Each row is a point on a tangle of strands that fork and nearly touch. The rows are in no order.
Points whose rows are less than 80.6 apart are linked; no others are. Some points are linked to none.
J661: [-23  21   8 -37  -1  65  10   6   8   8 -22 -13 -34 -36   0  14 -13 -17
  23 -33 -17 -14]
J34: [  9  16  -9 -12  22 -33 -18  -8 -10 -22  48  -9  -9  -7 -21   4 -18  -1
  -9  63  -4  -6]
J691: [  4 -30 -19   0 -33 -18 -15   2  17  34 -10  20  11 -45  27   4  -3 -34
  29 -25  31  26]
J477: [-41  12 -10 -21 -14  64  10  14   6   9   2  -4  11  18   3   6  -7  -2
  49 -27 -41  -1]
J307: [ 30   9  -9  22   5 -47 -12  -5  20  14  -8 -27  21  13  28  10  -9  30
  13   5  27   8]
J438: [-20 -22 -19  -5 -10  41  34  -5  -9  -9 -35 -24 -11 -28  -5  17 -10 -26
 -38 -31 -23   7]
J135: [-16  42  16 -46  15  14  -9 -16   9  16  14 -12 -36  26  23  -6 -15  11
   5 -10 -37  -2]
J571: [-15   3  -3  18  24  -8   4   2 -27  -3 -22 -28 -14  37 -20  -3   0  15
 -15  12  -9 -18]
J395: [-19  -3  26 -21  23  64   9   1 -31 -38 -20  11 -15  -5 -13 -13 -20 -22
  -1 -12   6 -47]
J471: [ 17 -11  18  34 -24  -3  15  -9  -2   8  11  28  -5 -50 -20 -24  26 -10
  12 -17  25   8]
J780: [  4   1 -13  16 -19   9  18  13 -15 -16  28 -43  -3  34  -4   4  12   0
  -8 -11 -36  35]
J907: [ 19  -8  -7  54  -1 -36   4  29 -13  -9  -2  -6  28  51 -40 -10  17  30
   8  24  23 -22]
J54: [ 18   5 -32   4 -10 -31 -14  -5  -1  40  43   1 -27  -8 -25 -24  -6  -5
 -27   7   6  33]
J710: [-19  -2   9   8  21   2  43  14  -4 -29 -38 -25  -9  56 -27 -10   3  19
 -22   7  -9 -35]
J116: [ 17 -51  24   1  -2   8  17 -15 -15   0  -5  33   5  28  26   5   9 -11
 -27  29   7   9]
J130: [-27 -17  20  11   0  53   9   6 -22 -19 -17  39  -3 -15 -35 -21  -1 -44
  11 -20  24 -40]
J152: [  0  -5 -22  19  12 -47 -25   5  -1  14 -17 -27  30  40  16  22   8  52
  -6   7  20   2]
J987: [ -8 -11  16 -17 -17  18  21  15  26 -49 -21  24  20  -3 -31   2 -11 -19
  28  -8  -3 -50]
J825: [ 23   4  15  14 -24 -11  16   3  24 -22   7  37 -19 -41 -30 -33   6 -11
 -15 -23  21  -7]
J860: [-47 -24  11  -8   1  64  -4  -2 -37   7 -26  34  -8 -33 -12 -13  18 -46
  13   0  19 -24]
J858: [-19  34  10 -43  -2  12  -1 -11  25  29 -19 -23 -42 -12  16   0   3  12
   1 -14 -46  -8]
J869: [-12  -5   3  28  19  -6 -12 -17 -49  19   6  -8  -9 -16  -8   8  26   6
 -13  38   5  -6]
J226: [ 31 -13 -10  -3  -8 -19   2  16  36 -10  28  31  14  -1  -6 -15 -21 -32
   9   4  24  -7]
J646: [-16 -44  31  -8   6  11  14 -26 -30   8 -30  19   3   0  35   1  19  -1
 -29   7  -6  -1]
J296: [-19  -4  -2  -5   7  26  53  13  28 -35 -45  -7  -4  19 -29   2 -14  17
 -16  -3 -12 -36]
J202: [ -7  16   0  13  20  37 -18  13 -35  -4  65  30   1   8 -30 -15   6 -16
  16  10  14  22]
J861: [ 19   9 -22  -8 -15 -56  -7 -11  39  37  -5 -17  12   2  11   4  -6  36
  12  24  20 -15]
J832: [ -6  19  14 -40   9   5 -16  -3  22  23  17   0 -21  46  56  -6 -10   5
   3 -25  -5  24]
J658: [ 26  -5 -24   3  -8 -46   6  -1  19  21  21   0   1   4 -24  -8  -8  26
   3  52   1 -24]
J835: [-17 -18  37   3  15  50  14 -21 -36 -14 -31  12  -9  -2   1  -9  16  -4
 -18   3  -1 -26]
J690: [-27  13 -26 -21   2  20  16  17   9  13 -40 -37 -29  17  -6   2 -19  14
 -32 -37 -15  -1]
J530: [-12  -6  -6  19 -10   4  -6  18 -36  -3  27 -29 -19  36 -26 -20  18 -10
 -12  14 -14  29]
J682: [ 21  10 -16 -12 -25 -12 -11  -5  19  30  50   8 -35 -24 -11 -15 -10 -13
   4  25  -1  22]
J834: [ 23 -24  30  -4 -20  12  27  -7  17 -43 -16  25  27   5  17  11   8  10
  13   9  -6 -10]
J843: [  5   9  -2 -16 -38   4  -4  -3  13  39  38  20 -25 -38   4 -29   7  -4
  48   8   7   7]
J5: [-17  14 -33  26   0 -15 -16  -6 -31   7  13 -66   5  -6   5  28   6  12
  -6   2 -27  39]
J972: [-10 -14 -13 -36   6 -22  -5 -20  14  -8 -11   1  31  29  42  39 -10  18
   6  24 -12 -16]
J995: [ -1   5  -5  -1  17  -6 -33  -1 -14 -14  17  -6  20 -35   5  22 -21 -18
  -5  15   6  13]
J107: [ -6  29  -3   0  -5  13  10   9  20  -3  26 -22   6  16  17  22   2  28
  36 -10 -50  14]
J189: [ -1 -23  -8 -36 -32  11  24   8  29  -6   5  19  14  49  19  -5  -3  12
   0  -7 -24   6]
J39: [  7 -25  24 -26 -23  -2   8  14  37 -31  -9  42  29  19  -2   3  -2   5
  37  18   5 -47]
J996: [ 31 -35 -38  26   0 -22  16 -11  -5  49  11  23  13 -10 -20   2  10 -13
   0  10  39  11]
J933: [ 19 -13 -28  11   5 -44 -13   6  14 -16  -1   8   5 -23  -8 -11 -17 -34
 -67  -8  20  41]
J639: [ -4  -4  -3   8 -24  -6  24  -1  16  14 -31   2   9  -5  14  10  22  23
   1 -46 -16   7]
J993: [  7 -18  -2  23  31 -31 -39 -13 -49   7  18 -23  -5  11   2  11  12  10
 -17  54  -2   3]
J145: [ 25  46  16  21   3  13   7  -5   1 -25   0 -19 -31 -32 -51 -23  -4   7
 -14 -13  -8   0]
J321: [ -7 -14  -5 -23 -45  -1 -17   0   6  29  -1  10 -24 -39  16 -12  -5 -24
  32  -2   3   1]
J683: [-12 -14 -24 -18   9 -49 -13   0  12   5 -13  -5  29  47  19  20 -17  33
 -12  42   8 -19]
J892: [  0  39   9 -20  35  13 -38   7  -4 -16  14 -18  12  19  49  26  -8   1
   5 -23  -9  24]
J56: [-16  20 -35  -2   7 -32 -25   8 -13   9  43 -25  -4  21 -31  12 -15  10
  -3  46 -21   5]
J441: [  3  26  26  18  26  -3 -26 -10 -19   2  -5   1  -7 -42 -25 -11   6  11
  -8  -7  22 -34]
J319: [-24   7 -39  25  -6 -39 -15  -3  -6  30  -4 -38  38 -14  -4  30   2  18
 -16 -16   1  30]
J642: [  0   3  17   1  16  13 -29  -2   1   3 -16  28  11 -11   5  -8   2 -19
  -4 -47  23  -3]
J46: [ 17  30  25   8 -29 -23  10  -1  35 -19 -26  17  -2 -52 -26 -12   3  -1
   3 -30   5 -21]
J899: [-18   3   2 -47  -7  -7 -11  -1  30 -13 -27  10   2  -2  32  15 -12 -35
  -3 -20 -23   7]
J381: [ -5  24  31   0   4  37  -7  18  -5  11  38  -2 -34  30   7 -34  21   8
  21 -28   0  30]
J698: [  3   0  12  18 -26  -1  24  -5  17   8  11   3  23   2  -1   6   6  32
  45   1   6 -18]
J275: [ 10  -2  14 -12  33 -23 -32 -13 -12  -5  23   3   1  27   9   3 -12   5
 -19  42   0  -4]
J310: [ 47 -15   9  37   5 -25  19  11   1 -31  -6  -3  31  42  -2   4  19   9
  -5  39  17 -13]
J450: [ 22 -36 -25 -10  10 -24 -22  10  18  10  21  55  13  12 -14  -6 -23 -57
   7  21  39   2]
J807: [ 11  11  30  27   9 -14 -24   4   2 -14 -15  39   4 -34 -23 -16   5  -5
  -7   3  34 -44]
J47: [ 14  -5 -30  -2   4 -39 -23   4  11  -5   5  -9  25 -43  -1  16 -13 -11
 -40   3   5  29]
J598: [  2  -9 -11  -9 -36  -8  36  19  12 -11  19  -4  -2  59  -8 -12  -1  14
  -2 -13 -37  16]
J278: [ 30 -41 -28   9  13 -10   5   0   2  27  14  50   3  19 -14 -11   6 -50
   5  -8  54   7]
J23: [-23   7  -3 -13  27   6  21  -3   2  -3 -44 -50 -26  -9  14  29  -7  19
 -25 -13 -17   7]
J750: [ 11  -4 -10  15 -27  -3  -5  13  23 -11  14  13  33   8  -2   2 -16  12
  30 -13  17 -13]
J480: [ -4   8   8 -23  13  14 -17 -10  17  -8  -8   0  32   8  58  45  -6  25
  39   1 -17 -11]
J991: [  0   6 -17  33 -24 -37   7  -7  -6  15  -4 -34  21 -21 -18   7   9  28
  -2  11  -1   1]
J985: [  5  27  22   4  21  45 -11  22  -1 -24  53  17  -1  22   0 -17   8 -13
  32 -19  -1  26]
J279: [ -2   1 -14  34 -26  -9  18   4  -5  -9  -1 -57   8   2   9  18  30   6
  11  -9 -24  49]
J883: [ -6  26   6  -2  24 -21   3 -20  -4   9 -54 -34 -10 -14  11  14  -4  38
 -16   8 -12 -31]
J163: [ 11 -18  -6  57 -15 -14  12  -8 -12  10 -12   0  10 -49 -20   3  23  10
  -7   3  20  10]
J87: [ 36 -31  11   7   4  11  22  -9  -1 -10  13  28  19  57  30   0   0   3
  -1  25  20  12]
J952: [-12  -5   1   0  -6  41  39  16   8 -42 -19   9   0  21 -38  -9 -16  -8
   3 -34  -6 -26]
J592: [ 37  -2 -30  18   3 -39 -10  13   4   3  36   2 -13  -3 -31 -16 -12 -34
 -54   5  15  49]
J444: [ -1   5   8 -17  -8  13   1   7   1  15  34   7 -30  33  18 -23  -5   0
  -9 -21   3  33]
J949: [-30  10  -9 -13  -4  30   3  -4  -8   7   3 -20   8   8  13  18 -13  19
  19  -8 -40 -16]
J915: [  4  46  18  -9  38  14 -29  -6   4   1  23 -14  13  -6  47  28  -4  29
  43  -7  -7  -4]
J390: [  1 -16   3  -3  -1 -11 -12   2  -1  -2 -29  12  13 -25  22  -5   4 -24
 -30 -35  13  20]
J711: [ 20 -37 -36  18 -18 -21  -5  -7  -2  37  -4  32   5 -52  -2  12   4 -44
  -5   9  37  25]
J487: [  9   2  32   5 -28  11  32 -11  11  -5  -8  20  -1  -9  -3 -12  16  16
  21   5 -14 -23]
J125: [-45 -17   3 -10  -7  47   8 -11 -45  12   2  27   2 -43   1  -2  27 -37
  18  10  -3  15]
J699: [ 10 -19  -5   5  17 -25  -3   2  -3  18  22  20  -7  31 -17  -6  -1  17
  -3  59  10 -29]
J489: [ -8  -3  -4 -63 -15 -17   8  10  40  -7 -12  29   0  28  24 -10 -23  -9
   4  -4 -15 -13]
J526: [-21  -4  19  13   5  23  -5 -15 -41  21  18  19 -11 -38  -2  -2  21  -5
  20  34   4   1]
J401: [ -4  26  15  18   8 -25 -12 -17  -9  19 -40 -15 -15 -53  -6  -5  15  21
 -17  -3  10 -32]
J288: [-20  11  -4  -9  15  15  -1 -13 -19  -9  10 -19  17  -5   8  22  -5  -7
   2   9 -23  11]
J43: [ 20  12  16  14   9 -48  -9  -4  32 -27 -27  16   3 -44 -27  -5   1  14
  -5   3  17 -31]
J429: [-12 -18   7   0  -6   9   4   6 -33  16  44 -15 -37  59   4 -29   4  -4
 -11  11 -14  26]
J868: [ -6  24  18  14  -1  26  11   0 -20 -19  -2 -11 -18 -16 -23 -21  -7  -2
 -16 -21 -14  10]
J201: [  4  37  33 -18  57  10 -33 -13   8 -19   0 -14   1 -19  32  15 -13  -6
 -15 -18  -2  16]
J191: [ 48 -25   0  37   7   1  16   4 -16 -24   1  -5  28  67  27   9  27  11
  14  30  22  13]
J900: [  2  -5  -1 -37   4 -10 -29 -20  24   5 -32  11   5 -34  48  11   0 -10
 -17 -30  -4  20]
J422: [ -7  38  14 -38  -3  28 -12  -4  30  11 -32 -12 -45 -48  11   4 -18  -1
   9 -14 -19  -6]
J79: [-23   8  -3  -4  11  37  -2   2 -25   0  -7   3   1   3  -7 -26   0 -23
  -3 -44   7   9]
J68: [-11  -2 -13  20   4 -35  -8  29 -27  -8  -9 -45   3  56 -33 -12  24  26
  -3  15   0 -18]
J399: [ -8   2   0 -10  -4  68  31   6 -11 -13 -19 -22 -24 -45   0  14 -21 -16
  -8 -37  -9  -2]

A fork is a point with three links. Follow the links from the first point to the second and name the forks in between, in order.
J310, J56 | J275
J471, J145 | J780
J107, J682 | J949
J319, J661 | J780, J444
J858, J401 | J444, J780

Follow the links from the first point to the second, and from the first to the third. Name the last point that the two ways share.
J56, J952, J972 | J275
J489, J422, J985 | J444
J825, J858, J79 | J780
J985, J23, J868 | J780
J915, J310, J56 | J275
